A landscape with many valleys, sampled at points; each row gives a point and its height.
From any point a ball takes the steepest step (drop divided by distance) to one of its 2 nearest points. It stops when none of these is lower. Distance is the straight distance between rows; heights are no part of it.
<503>: [  9,  -7,   0, -11,  -3,  -8,  17, -24, -23,   1, -12,  -9,   6,  -6,  23,
  -9,  15,   6, -17,   4, -12,   6]  h=326
<43>: [  5, -10,  31,   0,   1, -14,  -2,   1,  -6,  -6,   6,   0,  -2,  14,   5,
  -1,  -2,  10,  -1,   1,  19,   6]  h=407
<335>: [ -3,  20,   8,   0,  -6,   4,  -1,  -8,   0, -12,  -2,  34,  -8,  -5,  14,
 -21,  -2,   3,  23,   9,  -3,  14]  h=393
<336>: [  2, -10,  26,   6,   3, -21,   2,  -5,  -6,   1,   3, -16,  -9,   2,  20,
  -4,  12,   4, -27,   6,   0,   7]  h=366
<37>: [ 13,  12,   2, -15, -26, -10,  20, -10, -17,   0, -22,  -5, -13,  -3,  16,
   2,   3,   1,   0,   9,  -8,   3]  h=285
<307>: [ -3,  23,  21,  -5,   5,   5,  16,   4,   3,   8,  10,  -3,  -3,   5,  26,
  14, -12, -10, -27,  14,   5,   2]  h=400
<247>: [  6,  14,   8, -15,  -1, -12,  21,  -3, -13,  13,  -8,   8,   0,   3,  18,
  13, -13,   7,  -7,  -1,  -6,  18]  h=291
<747>: [  1,   0, -19,  -1,  27,  16,  -8,  18,  22, -13,  -8,  11,  -7,   3, -22,
 -21,  -8,  -9,  23, -11,  -3,   1]  h=518
<498>: [ -7,  -1,  30,  -4,  24,   3,   0,  27,  -6, -16, -10,   7,   5,  15,  10,
  11, -12,  -7,  -8, -15,  13,   6]  h=903
<815>: [ 19,   1,  -5, -10, -14,  -6,  -4, -22, -19,  -6,  -8,   1,  -1,  -5,  14,
 -21,  12,  14,  13,  -1,  -9,  10]  h=361
<1128>: [  1, -28, -20,   6,  13,  13, -13,  22,  22,   3, -15,  -7,   2,  -1, -26,
 -19,   4,  -2,  14,  -3,  14, -11]  h=332
<579>: [ 24, -11,  10,   4,  20, -14,   2,  23,  -2,  10,   3,  -3, -14,  25,  10,
 -27,  13,   5,   4,   3,   5,   0]  h=496
<224>: [ 12,  16,  10,  -3, -10,  -5,   4, -17, -19,  -6,  -3, -26, -14,  11,  22,
  14,  11,  -4,  -3,  22,  -7,   2]  h=370
<1568>: [  4,  17, -20,  -5, -14,   6,  20, -13,   5,   7,   2,  12,  -2,  -5,  -8,
  10,  -9,  -9,  15,  -4, -18,  16]  h=616
<1503>: [-13,   1,   0,  -5,  -2,  10, -26,  13,  20, -20,   5,  15,   7,  -9, -18,
   5, -14,  -3,  13, -25,  -7,  14]  h=716
<611>: [ 19,   1,   4,   7,   5, -24,  -4, -32, -20, -15,  13,  -5,   1,   4,  17,
   4,  14,   8, -22,  -2, -10,   6]  h=670
<1174>: [-10,  12, -10,   8, -13,  10, -18, -11,   2,  23,  15, -20,  -6,  -3, -14,
   9, -16, -14,  10,  15,  -7,  -5]  h=459
<846>: [ -2, -14, -13,  10,  20,   8,   6,  -4,   4,  13,  -6,   6,   4,  -5, -16,
 -12,  -5, -16,   7, -12,  -7,  20]  h=498
<175>: [ -7, -30,  13,   3,  29, -12,  -5,   9,  -6, -14,  12, -16,   0,   9,  19,
  -6,  22,  -1, -18,   7,  26,  -5]  h=403
<1196>: [  9,  34, -14, -18,   6,   3,  26, -13,   3,  10,  -5, -10,  -2,   5,  17,
  12, -14,  -6,   3,   5,   8,   4]  h=158
<258>: [ -7, -20,  25,   2,  25,  -7,   2,  16, -11,   6,   0,  -9, -11,  10,  21,
  -5,   5,  -8,  -4,   1,  10,  13]  h=190
<1590>: [ -4,  -7,   1, -14, -14,  -8,  16,   1, -28,   9,  -3, -15,  -7,   9,  31,
  33,  22,   4, -20,  14,  -6,  -1]  h=288
<1033>: [ 11, -19,  -5,   4,  20,   7,  -6,   5,  22,   0, -15, -15,   0,  -6, -18,
 -32,   2,  -1,  -3,   3,   7, -14]  h=300
<1638>: [  5, -11,   0,   9,   0,   3, -10,  -8,  21,   5,  -1,   6, -12, -14, -14,
 -24,   5,  -3,  10,  -4,   1,   7]  h=348
<74>: [-10,  13, -31,  10, -17,   7,  -6,  -8,  -7,  23,  10, -14, -14,  -2,  -8,
  13,  -8,  -7,  16,  20, -17,  -2]  h=431
<1208>: [ 15,  -8, -24,  -4,   5,  -6,  -3,  -3,   7,  17, -11,  -1,  -3,  -6,   3,
 -37,  10,   6,   9,  -3, -11,  11]  h=380
<1435>: [  8,  -9,   2,  -8,  16,   8,  -3,  22,  15,  -5, -24,   6,   4,   5, -15,
 -19, -10,  19,   4, -13,  19, -15]  h=195
<1433>: [  7,  -6, -16, -16, -21,   8,  25, -25, -14,   7, -13,  -3,   8,  -8, -12,
   1,  11,   7, -12,  -1, -14, -10]  h=362
<1030>: [ -9, -34,   2,  10,  15, -24, -15,   3, -14,  10,   7, -15, -18,  15,  27,
  -6,  13,  15, -13,   1, -16,  10]  h=394
<244>: [  7,   0,   7, -13,  10, -25,  24,   3, -15,  12, -19,   5,  -6,   2,  15,
  -7,  -5,   3,  -3,  -7,  -2,  19]  h=246
<1446>: [  6, -20, -10,  -2,  29, -31,  -4,   8, -13,  -5,   3, -20,  -8,  13,  31,
  -5,  32,   3, -18,   1,  -1,   9]  h=365
<1421>: [  2,   5,  -2, -17, -21, -13,  18,   2, -28,   6, -17,  -9, -11,   7,  15,
  24,   5,   8,  -2,  12,  -7,  -3]  h=260
<717>: [ 13,  -5,   0,  -5,  12,   1,  -9,   8,  20,  -7,  -5,   9, -13,   0,  -5,
 -37,   1,  -3,  20,   4,  11,   0]  h=329
<168>: [ 11,   9,  -6,   0, -18,  -3,  12, -10,   2,   7,  -7,  12,  -3, -13,   2,
  -1,  -3, -12,  16,   3,  -4,  14]  h=606
<1648>: [-19,  -3,  -1,   6,  -1,   8, -18,  14,  27, -13,   5,  33,  -1, -20, -10,
 -17,  -1,   2,  27,  -5,   1,  -7]  h=126
<948>: [ 12, -15,   0, -14, -10, -15,   1,  -6, -34, -12,  -8,  -3,  -4,  11,  14,
  13,  32,  13, -26,  -8, -14,  -9]  h=335
<219>: [  7,  -8, -22, -10, -18,   0,  -1, -20, -13,  18,  -6,  -4,  14, -15,   6,
  -3,  -5,   6,  -3,   0, -14,  11]  h=268
<859>: [  5,  15,   8,   7, -15,  11,  -2,  -4,  11, -18,   3,  24,   6,  -2, -20,
   3, -16,  -4,  26,   1,   0,  -7]  h=395
<103>: [  1,   9,  14,  -7,  -1,  13,  10,   8,  13, -23, -11,   7,  13,   2, -22,
  16,  -9,   5,  -3, -28,   4,  -6]  h=510
<1326>: [ -5,  12,  28, -10,  15,  11,   5,  18,   9, -15,   0,  14,  16,   3,  11,
  10, -10,  -8, -19, -20,  15,  -1]  h=877
<212>: [  1,   3, -17,  -1, -28,  13,  19, -10,  -8,  12, -19,  20, -11, -14,  -6,
  -6,   0,   9,   9,   4, -26,   0]  h=398
<853>: [ -7, -12, -19,   7,   1,  16,  10, -15,  -8,  21,  -8,   0,   1, -10, -11,
   1,   1, -13,  12,  -7, -14,  23]  h=511
<952>: [-21,   3,  -6,   1,  -8,  16, -27,  21,  11, -14,   5,   8,   8,  -3, -30,
  21, -11,   7,   9, -25,  -5,  -3]  h=674
<1064>: [ 12,   2,  -3,   0,  27,   6,  -1,   9,   9,  -8,  -6,  18,  -1,   3, -15,
 -29, -14, -11,  17, -17,  -5,  14]  h=535
<722>: [-12, -21,  -2,  15,  -3,   7, -21,  12,  10,  -1,   0,   9,  10, -14, -29,
  -5,  -9,  -4,  25,   0,  10,  -2]  h=237
<1251>: [-14, -32,  -8,  11,   9, -17,  -6,  -2, -18,   2,   9, -11,  -7,   8,  33,
  11,  24,   8, -19,  -6, -22,   6]  h=371
<1418>: [ -9,  21, -25,   5,  -1,  15,   8,  -9,   4,  17,   5,   3, -10,  -3, -12,
  24, -12, -17,  13,  -8, -15,  12]  h=627
<1391>: [ -7,  -5, -22,   4,  -4,  -1,  -1,   0,   4,   1,  -3,  28, -12, -15,   0,
 -29,   8,   5,  23,  11, -15,  11]  h=343
<1386>: [  6,  -1,  21,   2, -12,   0,   0,   6,  15,  -8, -22,   4,  13,  -4,  -6,
   2,  -9,  11,  -1,  -8,  15, -20]  h=164
<1094>: [-18,   0,  -6,   8,   8,  11, -10, -12,   3,  21,   9,   0,  15,  -9,  -8,
  11, -16, -12,   0,  -2,  -3,  18]  h=396
<622>: [ 24,   8,  -2,   2, -16, -25,  10, -23,  -2,   2,  11, -11,  -1,  -4,   5,
   0,   2,   6, -12,  11, -17,   2]  h=591
<1449>: [ 19,  -9,  -4, -10,   3, -13,   2, -13, -18,  -3, -14,  -4,  -5,  -1,  13,
 -24,  17,   4,  -4,  -2,  -8,  14]  h=344
<600>: [ -8,   6, -10,  -2,  -3,   7, -18,   2,  14,   0,   7,  15,   3,  -9, -15,
  12, -12,  -7,  13, -29, -15,  26]  h=738
<30>: [-15, -10,  -7,   9,  18,  10, -17,   6,   2,  12,  -7,   1,  13,  -3, -23,
  -4, -11, -11,   5, -12,  -6,  16]  h=463
<1090>: [  0, -13,   5,   4,  10,  20, -10,   6,  16,  -2, -18,   6,   8,  -4, -22,
 -15, -17,   5,   5, -16,   9,  -7]  h=102
<95>: [ 10, -18,  13,   9,  10,  11, -10,  -1,  15,   1, -13,  -3,  15,  -6, -12,
 -19,   3,  -1, -11,  -8,   5, -12]  h=226
<1201>: [-28,  15, -22,  11,  -8,  11, -12,  -3, -10,  13,   7,  20, -16,  -6, -17,
  11,  -1,  -5,  19,   6,  -8,  25]  h=336
<1045>: [ 15,   1,   4,   8,   4,  -1,  14, -18,  -6,   9,   9,  -6,  17,  -8,  10,
  -8,  -3,  -6, -26,  10, -13,  -3]  h=517
<628>: [ 10,  14,  -5,   9,  -6,  11,  17,  -5,  23,  21,  14,  -4,  10,  -2,  -2,
  10,  -9, -12,  -9,   3,  -3,   2]  h=675
<107>: [  3, -18, -21,  -4, -18,   7,  18, -16, -20,   7, -19,   7,   4, -14, -18,
  -8,  10,   0,   7,  -1, -22,   2]  h=381
<867>: [ -6,  -8,  26,  -4,   5,   2,   5,  14,  10,  -4, -23,   3,  16, -11,   1,
   0,   2,   2, -17, -10,  20, -14]  h=279
<201>: [ 18, -16,  -6,   4,  15, -23,  13,  -6,  -9,  -2,   5,  -7,  13,  -8,  23,
 -25,  28,  -4, -23,   1,  -4,   3]  h=554
<1093>: [-11,  10, -40,  -5, -31,  11,   3, -11,  -8,  16,  -4,  -1,  -7, -10,  -7,
   4,   1,   5,  17,  18, -22,  -7]  h=415
<105>: [ -7,   1,  27,   5,   3,  -8,  10,   4, -10,  13,   5, -10,  -8,   3,  28,
   8,   0,   1, -25,  12,  -1,  11]  h=309
<1541>: [-15,  -3,   3,   9,   2,  25, -13,   7,  11,  12,   5,   2,  20,  -1, -23,
  22, -14,  -6,  -5, -13,   1,  -9]  h=624
<61>: [  5,  25,  -5, -12,   1, -13,  25,  -5, -10,  14,   4, -18,  -7,  11,  32,
  20,  -9,  -3,  -5,  16,   6,  -7]  h=200
<1312>: [  8,   3,  11,  -8,   6, -20,   7,   8,  -4,   4,  -8,  10, -14,   7,   7,
 -14,  -4,   5,   4,  -4,   8,  23]  h=278
<399>: [ -4,  13,   5,  -1,  -1, -27,  10, -12, -14,  -4,  27, -12,   3,   6,  32,
  11,   7,   3, -32,  18,   0,  -4]  h=763
<1304>: [ -5,   6,   6,   8,  -1,  24,   2,  -5,  20,  12,   6,   0,  18,  -6,  -9,
  10,  -9,  -4, -14,  -5,   6,  -6]  h=688
<1186>: [-15,  -6, -16,   2,  29,  16, -22,  20,  15,   2,  -5,   6,  -4,   0, -24,
 -16, -11,  -3,  17, -16,  -8,  12]  h=504
<953>: [ -2,  21,  18,  -9,  11,  16,   9,  10,  15, -12,   3,   2,  18,   2,   3,
  22, -22,  -8, -16,  -9,   6,  -7]  h=842
<1335>: [-19,   1,   6,  18,  -6,  16, -22,  14,  -5,  13,   8,  -8,   5,   5, -31,
  30,  -9,  -9,  -1,  -4,   3,  -6]  h=513
<1410>: [ -1,  -5,   7,  13, -22,   7, -21, -16,  17,  -7,   8,  -2,  -4, -13, -25,
 -11,  -4,   2,  12,  11,   0, -12]  h=522
<1563>: [ 11, -14,  -7,   5,  -9,  -9,   3,  -6,   9,  16,  -9,   4,  -9, -16,  -3,
 -24,   8,   5,   5,  -4, -11,  16]  h=364
<830>: [  7,  -6,  -7, -36, -19,   5,  24, -12, -18,   3,  -2,  -9,   4,   7,  14,
  15,  15,  17, -24,  -2,  11, -14]  h=339
<1318>: [  0,   0,   2,  -7, -13,  -7,  21, -13, -31,   5,  -4, -14,   1,   2,  28,
  10,  15,  10, -30,   8,  -6,  -4]  h=308
<1107>: [ 19,   3,   3,   7, -24,  -3,  -9, -27,   9,  -3,  15,  -7,   5,  -8, -11,
  -9,  -8,   7,   8,  14,  -6,  -6]  h=563
<406>: [-27,  14,  -8,   9, -14,  18, -28,  13, -10, -11,   4,   1,  -1,   2, -30,
  30,  -7,   1,  24,  -1,  14, -11]  h=457
<382>: [  2,  25,  -6,  -6,  -4,  12,  -5,   2,  14,  -5,  16,   6,  13,   4, -10,
  15, -21, -13,  13, -18, -12,  12]  h=766
<703>: [-30,   8, -11,  -1, -13,   2, -31,  25,   3, -25,  21,  11,   4,   0, -28,
  27,  -6,   6,  13, -12, -10,  -6]  h=722
<1261>: [  9,  15, -19, -18, -22,   5,   5, -17,   1,  16,  -8, -13,   4, -11,   9,
   3,  -2,   1,   7,   7, -13,  -2]  h=228
<1097>: [ 14,  22,   8,   3, -13,   5,   4, -10,  20,   5,  11, -18,   6,   4,  -4,
   2, -17,   1,  -4,  15,  10, -19]  h=444
<1448>: [ 18,   7,  17,   5,  -9,  -6,  -1,  -5,   8,  -1,   4,   3,   6, -11,   3,
  -2,  -6, -13,   8,   7,   3,   6]  h=586
<1605>: [ 12,  -3,  -7, -25, -37, -15,  15,   0, -17,  -7, -19,   8, -12,  -4,   5,
   1,  22,   9,   7,   4,  -4,  -4]  h=303
<275>: [ -2,  17,  12,   4,  -9,   9,  -1,  -7,   6, -22,   6,  25,  -3,  -6,  -4,
 -13,  -5,  -4,  30,  14,   5,   0]  h=408
<1057>: [  4,  10,  14,   3,  -8,  -8,   4,  -6, -24,  -8,   5,  -6, -17,  13,  13,
   6,  -3,   0,   9,  19,  -2,   7]  h=340
<1291>: [ -9, -15,  17,   8,  11,  -5,   4,   9, -21,  10,  -5,  -5, -17,  13,  24,
   8,   6,   1,  -6,   4, -10,  21]  h=241
<1190>: [  8, -16,   6,  -1,  22, -34,   1,   2,  -5,   1,   3, -21, -14,   8,  18,
 -15,  18,   1, -18,   4,   8,   9]  h=377
<1181>: [ 11,  27,  -3,  -4, -11,  -2,   2, -18,  12,   7,   8, -21, -10,   3,  12,
  -4, -14,   0,   7,  22,   4,  -9]  h=383
<220>: [ 11,  -6,  20,   7,  14,  -1,   5,   7, -16, -12, -12,   4, -20,  13,   8,
 -13,   7,  -6,  14,   8,   4,   7]  h=272
<1258>: [ -9, -17, -25,   4,   8,  13, -12,  33,  19,  -5, -21,   4,   5,   3, -29,
  -4,   3,   7,  20, -21,   8, -11]  h=363
<6>: [ -9, -10,   4,  18,   1, -14,   3, -13, -21,  -1,  31, -13,  -6,  18,  28,
  27,  15,   4, -22,  10, -15,   3]  h=698
<1213>: [-10, -10, -12,  13, -10,   8,   1,  16,  16,  -8, -22,  14,  12,  -4, -30,
   1,   0,   9,  21, -24,   9, -15]  h=397
<916>: [ 14,  14,  -4,   8, -10,  -6,  18, -15,  -7,   5,   4, -11,   7,  -3,  13,
   5,  -4,  -2, -14,  19, -12,   0]  h=558
<298>: [-11,   0,   2,  15, -16,  14, -26,  -9,   6,  10,   7, -10,  -4,  -5, -21,
  -1,  -6,  -5,   8,  16,  -5,   1]  h=495
<96>: [  3,  -4,  24,   0,   4, -13,  -2,   8,   3, -12,  -6,  13,  -7,   7, -12,
   2, -12,  17,   4,  -8,  29,  -1]  h=328
<1428>: [-18, -22,  20,   4,  25,  -4,  11,  11,  -8, -14,   5,  -1,   4,   6,  12,
  -8,  11,  -2, -19,   1,  33,  -4]  h=379
<1221>: [ 16,  -4,  14,  15,  -3,  13,  -1, -22,   8,  15,  13,  -6,  19,  -5,   1,
  -5,   8,  -6, -22,   5,  -6,  -4]  h=441
<460>: [ 10,  36, -20,  -2,  -8,   6,  14, -10,  17,  15,   3, -14, -12,   3,   5,
  -7, -12,  -6,  20,  10,  -9, -11]  h=358
<1216>: [ 13, -10,  27,   5,   2,   8,   1,  -3,  17,   6,   2,  -3,  11,  -4,   6,
 -16,   8,  -4, -21,  -1,   5, -10]  h=334
<802>: [ 23,   2,  13,  10,  -5, -17,  -5, -22,  -6, -16,  12, -10,   0,   4,   1,
  -6,   3,   4, -11,   5,  -6,   2]  h=637
<328>: [  9,  -3,  16,  -5,  17, -12,   3,   6,  13,  -3,  -8,   0, -13,  -1,  -3,
 -24,  -6,  -3,   0,  -5,  12,   6]  h=298
<345>: [ 19,  -8,   6,  -2,  27,   8,   7,  31,  14,   2, -11,  -2,  12,   7,   1,
 -21,   6, -13,  -6,   2,  17,  -8]  h=430
<1109>: [  8, -24,   9,   1,  19,   7,  13,  20,  12,  -5, -17,  -6,  24,   0,   6,
 -21,  11,  -5, -11,  -7,  26, -28]  h=382
<733>: [-19,  -1, -17,  13,  -4,   2,  -9,  -6,   9,  12,  12,  18,  -5, -12, -21,
  -5,  -7,  -5,  19,  -1, -12,  16]  h=313
<881>: [  6,   4,  17,  -8,   5,   0,   2,  24,  10, -30,  -9,  21,   3,   5, -18,
   1,  -7,   1,  10, -26,   9,  -4]  h=576
<1254>: [-23, -13,  18,  16,   3, -11,   7,   4, -20,  -7,  27,  -5,   4,   5,  23,
   5,   2,  -4, -26,  13,   8,  -2]  h=727
<524>: [-23,  15, -10,  -2,  -6,  16, -21,  12,  20,   0,  17,  -4,  -2,   5, -26,
  33,  -9,  -2,   4, -18,  -4,   2]  h=609
<868>: [ -2,  -3,  -6,  10,   7, -23,  -5, -22, -33,  -9,  21,  -6,   1,  19,  21,
  23,  16,  17, -26,   2, -11,   5]  h=685
<1455>: [ 20, -23,  -6,   6,  14, -13,   4, -16,   2,  -2,   9,  -8,  13,  -5,   2,
 -24,  17,  -7, -13,  -2,  -2,   3]  h=538
<1521>: [  1, -25,  16,   2,  23, -13,  -5,  12, -10,  -6,  -2, -10, -28,  16,   7,
  -6,   0,  -4,  13,  11,  15,   7]  h=238
<507>: [  1,  15, -12, -24, -11, -11,  30,   0, -19,  14,  -8, -11, -10,  11,  19,
  29,  -4,   4,  -6,   6,   3, -11]  h=232
<1242>: [ 19,  -3,   4,   2,  33,  -4,   8,  23,  -1,   7,  -4,  -3,   5,  14,  20,
 -23,   7,  -8,  -3,   0,  11,   3]  h=465
<1431>: [ -9,   9, -27,   0, -31,   3,   5, -14,  -4,   4,  -7,  17,  -6, -18,  -2,
  -8,   0,   7,  17,  17, -22,   2]  h=406
<1270>: [ 13, -12, -12, -14,  14, -27,  -3,  -2, -22,  -7,  -9, -13,  -2,  10,  24,
 -14,  31,  10, -13,  -9,  -6,   3]  h=357
<1204>: [ -3,  -3,   0,   8,  -4,  13,  10,   4,  13, -15, -15,   6,  15,  -5, -33,
  13,  -7,   6,   7, -22,   6, -15]  h=442
<592>: [  3,  17,  11,   1,   2,  13,  18,  -7,   8,   0,  21,  -6,  24,  -3,  13,
   1, -10, -11, -21,  15,  15, -20]  h=896
<940>: [  5,  34, -25, -24, -15,   7,  14, -11,   1,   7, -13,  -2,  -1,  -3,  14,
  15, -12,  -3,  14,   1,  -8,  -1]  h=194
<143>: [  2,  31, -12,   3, -10,  17,  -4,  -9,  13,   1,   9,   3,  -6,  -2,  -6,
  -1, -22,  -7,  19,  10,  -7,  -1]  h=327
<725>: [ -6, -19,  16,   3,  13,   2,  10,  20,  -2, -11, -20,   2,  12,   3,  11,
  -2,   6,   2, -18,  -9,  35, -19]  h=338
<1587>: [ -7,  19, -11,  10,   5,  24, -10,  -3,  18,  14,   9, -19,  -4,   7, -14,
  16, -17, -16,   6,   7,  -1, -14]  h=500
<997>: [-26, -17,  -7,  11, -10,   3, -20,   4,  -2,  -3,  -9,   3,   5, -10, -35,
  17, -10,  -3,  15,  -7,  11, -10]  h=304
<1294>: [ -2,  -1,  19,   5,   1,  -8,   3,  -4,  -9,  -8,  27,  -3,  16,   3,  31,
  -1,   1,  -3, -35,  14,  11,  -5]  h=747
<564>: [-24, -12,  -8,  17,   1,  -2, -24,  13,   6,   7,   7,  22,  -9,  -8, -28,
  -9,  -3,  -8,  19,   4,   2,   3]  h=282
<279>: [  8, -12,  19,  -8,  10, -12,  -4,  16,  13,  -9, -15,   0, -15,   6, -13,
 -21,  -2,  16,   2,  -1,  21,  -9]  h=257
<1577>: [ 17,  -5, -15,  -3,  27,  -2,   8,   3,  11,  13, -17, -14,   0,   0,   9,
 -34,   6,  -1, -10,   2,  -5,  11]  h=399
<1366>: [ -7,   3,  -2,  -8,  -2,   3,  -9,  21,  16, -35, -20,  24,   5,  -4, -17,
  -7,   5,  10,  17, -28,   4, -10]  h=607
<969>: [  0,  28, -24,   1,   5,  14,  15,  -3,  16,  23,  14,  -7,   5,   4,  -8,
  19, -17, -11,   2,  -9, -12,   5]  h=645
<140>: [ -4, -10,  -9, -23, -17,  -4,   9,  -2, -28,  -1,   7, -22,  -7,  19,  18,
  36,  22,  14, -18,   7,  -4, -23]  h=310
<1247>: [-39,   5,  -3,   7,   1,   7, -25,  13,  13, -18,  12,  29,   1, -16, -18,
   5,  -5,   0,  18,  -1,  -7,  -2]  h=188
<27>: [  9,   5,  18,   2,   2,  -1,  10,  -7,   4,  -5,   3,  -5,  10,  -4,  -3,
   9, -18, -11,  -5,   6,  15,   5]  h=547
<1182>: [-13, -21, -23,  12,   0,   7,  -7,  -6, -10,  26,  -5,   2,  -9, -11, -10,
 -15,  14,   0,  11,  -4, -11,  21]  h=520
<155>: [-19,  22, -14,   5,  11,  20, -10,   8,  20,  11,  16, -16, -10,   7, -16,
  32, -20, -11,   1, -11,  -7,   1]  h=548
<110>: [ 25, -13,   4,   1,  16, -14,  -7,   0,  14,  -9,   8, -14,   8,   4,   3,
 -29,  18,   3,  -8,   1,  10,  -7]  h=506
<11>: [ 10,   6,   2,  -9,  -7,  -5,  -5, -11, -11,  -4,  -5,  18, -12,  -3,  12,
 -28,  12,   6,  22,   8,   4,  14]  h=378
<1570>: [ 13, -10,  -9, -17, -12,  -7,  21, -28, -23, -10, -17,  -9,   9,  -6,   0,
  -6,  16,  13, -16,  -4, -15,  -5]  h=341
<720>: [ 17, -19,  19,  -3,   9, -15,  -4,   6,   5,  -7,   2, -13,  14,   2,   9,
 -18,  17,   5,  -4,  -4,  30, -14]  h=472
<1372>: [-35,  21,  -8,   8,  -4,  12, -26,   9,  -3,   7,  25,  17, -16,  -2, -22,
  12,  -1,   2,  12,   4,  -4,  10]  h=302
<1524>: [ 11,  16,  21,  -2, -16,   3,   0,  10,  11, -11,  -5,  12,   1,   0, -11,
  11, -15,   1,  11,   1,  11, -16]  h=305
<1647>: [ 10, -25,  21,  -1,  18, -23, -12,  10,  -2, -17,   2, -22,  -2,   8,   5,
  -5,  14,   5,  -3,   3,  22, -13]  h=437
<363>: [-17, -11, -18,   4,   9,  12, -26,  27,  26, -10,  -7,  23,  -1,  -9, -20,
 -20,   2,   4,  28,   1,   6, -17]  h=94
<814>: [ 14, -17,   1, -27, -23, -10,   5,   0, -25, -14, -17,   0, -14,   1,   2,
   3,  33,  15, -10,  -2,  -6, -19]  h=318
<29>: [-14, -17,   5,  21,   7, -22,  -1, -12, -15,  -7,  35,  -9,  -3,   4,  32,
   7,  16,   1, -35,   6,  -1,   2]  h=712
<999>: [ 10,  17,  21,   1,  -7,   3,  -2,   2, -16, -10,  -5,   7, -22,   6,  12,
  -6,   0,  -9,  17,  16,  -2,  13]  h=307
<1178>: [ -4,  -3,  31,  -1,  11, -10,  10,   4,   0,  -2,   9,  -2,   9,   4,   7,
  12,  -9,   1, -11,   0,  24,   5]  h=480
<1617>: [-33,  -2,   4,   8,  -9,  10, -26,  21, -18,   6,  -7,  -2,   2,  -5, -31,
  29,  -1,   3,   7,  -6,  17,  -8]  h=392
<481>: [-34,  20,  -8,  11,  -7,  21, -27,   2,  11,  -8,  19,  24,  -5,  -2, -19,
  10,  -8,   0,  18,  11,   0,  -6]  h=249
<200>: [ 12,  29,  14,  -5,   3,   1,  18,   7,   5,   8,   3,   7,  -1,   7,  14,
  18, -17,  -5, -11,  -4,  -6,   9]  h=384
<1159>: [-20,  27, -15,   6, -10,  19, -19,   0,  14,  -7,  14,  11,  -1,  -8,  -3,
  10, -16,  -6,  23,  10,  -8, -11]  h=289
<454>: [  4,   2,  -7, -32, -14,  -6,  15,  -9, -23,  -7,   3, -12,   7,  16,  12,
  25,  22,  14, -26,   0,   2, -30]  h=325
<875>: [  9,  27,   3, -11,   6,  14,  -3,   8,  20,  -6,  10,   4,  16,   4,  -2,
  19, -24, -16,   4,  -4,   2,  -8]  h=801
<986>: [ -3,  16,   9,  -5,   5,  13,  18,   4,  13,  -9,   5,  -3,  23,   3,   2,
  21, -17,  -6, -17,   1,  21, -27]  h=874
<295>: [  2,  -6, -10,   4,  -6,   5,  -3, -18,  -1,  23,   6,  -6,  17, -14,   1,
  -2, -17,  -1,  -4,   5, -16,  14]  h=320
<1086>: [ -4, -27,  -4,   3,  -3, -23,  -5,  -4, -28,   1,   0,  -6,  -9,  16,  24,
  19,  37,  18, -20, -10, -18,  -2]  h=353
<213>: [-12,  -3, -14,   2,   7,   0,  -7,   0,   7,  -1,  -4,  32,  -9, -12, -14,
 -17, -11,  -2,  27,  -4,  -9,  20]  h=333

Call two points neighbours if one is among the 2 nearest of the other. Go from one point of each pair to the other, from neighbour to neighbour, staying as low as possible. Name the highest point that can't be avoided.
<503>, <722> | <307>
<1386>, <105> | <275>
<481>, <1090> | <1258>
<279>, <244> | <328>
<481>, <722> | <1201>

Where does a ball stop that starts at each point below?
<1455> | <1386>
<1251> | <1196>
<1294> | <95>
<881> | <95>
<399> | <95>
